Each row is a point on a landscape with many valleys, with its height.
A ball rolls from a point to the lowest of its 5 nearest points, and stops where none of them is lower. Distance is the straight distance between rows; heights are no part of it.
<39> height 342: -4  8  -25  -9  -6  20  8  14  20  18
<169> height 796: -6  22  33  -14  15  -17  8  -2  1  1
<596> height 512: 10  5  4  -15  -7  -14  -2  16  22  -3
<243> height 701: -19  -2  29  2  10  0  15  -19  -8  -1
<318> height 239: -15  15  -22  4  -14  26  -2  2  20  3
<294> height 118: 1  -13  -2  -25  0  0  16  10  0  5
<154> height 223: -6  13  -24  7  -16  14  -7  2  20  -2
<247> height 100: 8  -26  -23  11  -6  -7  -7  -8  -13  -8
<48> height 375: 16  1  3  -5  -5  -14  -4  9  14  -7
<264> height 247: 2  -2  -35  6  -9  18  -4  0  -5  14
<431> height 364: -19  25  -12  12  1  29  -3  24  -14  32
<136> height 740: -10  7  32  -5  9  -11  7  -7  -3  -5
<121> height 178: 21  6  -8  10  -6  -14  -20  5  11  -11
<326> height 289: -1  2  -29  6  -2  15  -2  12  -11  29
<352> height 459: -1  -17  1  -22  12  -1  18  17  -16  21
<84> height 473: 2  -9  17  -15  0  -13  5  5  3  -9
<409> height 216: 20  -3  -1  15  -2  -19  -16  1  0  -16
<20> height 734: -4  12  36  18  26  -6  -5  -18  -8  -5
<556> height 582: -5  -20  11  -10  12  4  19  -5  -21  5
<57> height 463: 1  5  -12  -10  -12  4  1  13  30  4
<475> height 623: -17  -1  25  -23  7  -2  25  -7  -2  3
<364> height 171: 8  -20  -17  4  -9  -5  -3  -4  -5  -7
<211> height 378: 4  -5  -11  -13  -12  -2  1  8  16  1
<214> height 579: -18  -8  18  -23  15  6  29  1  -17  18
<397> height 344: -17  20  -22  6  -2  36  -2  11  -7  24
<18> height 120: 11  13  -16  25  -13  -2  -25  -6  9  -11
<37> height 244: 11  -7  -8  3  -13  -10  -7  3  12  -8
<471> height 626: 0  4  19  -30  0  -13  15  12  10  -2
<218> height 666: -20  -2  27  -9  8  2  21  -18  -6  5
<506> height 153: 17  21  -12  20  -2  2  -27  2  16  -8
<570> height 648: -8  -21  20  -1  5  -2  9  -12  -17  -11
<192> height 467: 2  -25  -8  -11  5  0  14  10  -20  13
<210> height 763: -8  22  34  3  27  -9  -1  -12  -3  0
<69> height 238: -5  27  -14  12  -7  14  -17  4  26  -7
<292> height 760: -1  16  31  -1  22  -14  -5  -3  -5  -9
<167> height 152: 9  -27  -16  4  -4  -7  -2  -6  -13  -8
<452> height 739: 20  7  21  2  23  -18  -11  2  -6  -14
<324> height 721: -5  -3  31  18  14  -7  -3  -18  -13  -8
<201> height 733: 14  5  26  11  23  -17  -13  -5  -16  -13
<153> height 157: 3  5  -25  17  -19  14  -14  -12  0  -6
<487> height 236: 8  -12  -19  1  -13  -1  -2  2  5  -1
<407> height 183: -4  13  -25  10  -18  15  -13  -7  8  -5
<418> height 445: 5  -17  -20  -12  0  3  11  12  -6  18
<574> height 199: -2  2  -31  11  -16  24  -8  -9  -8  6
<47> height 280: 11  -12  5  2  -4  -15  -4  2  1  -14
<368> height 505: -6  -7  17  -20  3  -5  17  3  -7  -3
<102> height 698: -16  -7  32  18  10  8  9  -26  -13  -3
<63> height 182: 5  19  -14  11  -14  5  -17  2  22  -6
<309> height 338: 3  -19  -4  -11  -5  -8  5  3  -4  -3
<460> height 181: 8  -9  -17  11  -13  -6  -7  -5  4  -8

Write out the way that a ball takes from each point below.
<487> | <364>, <247>
<452> | <409>, <121>, <18>
<431> | <318>, <63>, <18>
<324> | <102>, <570>, <368>, <294>
<218> | <368>, <294>
<214> | <352>, <294>

For each start below, name the point where the ball stops.
<211> | <247>
<20> | <294>
<574> | <18>
<48> | <18>
<201> | <294>
<407> | <18>
<154> | <18>
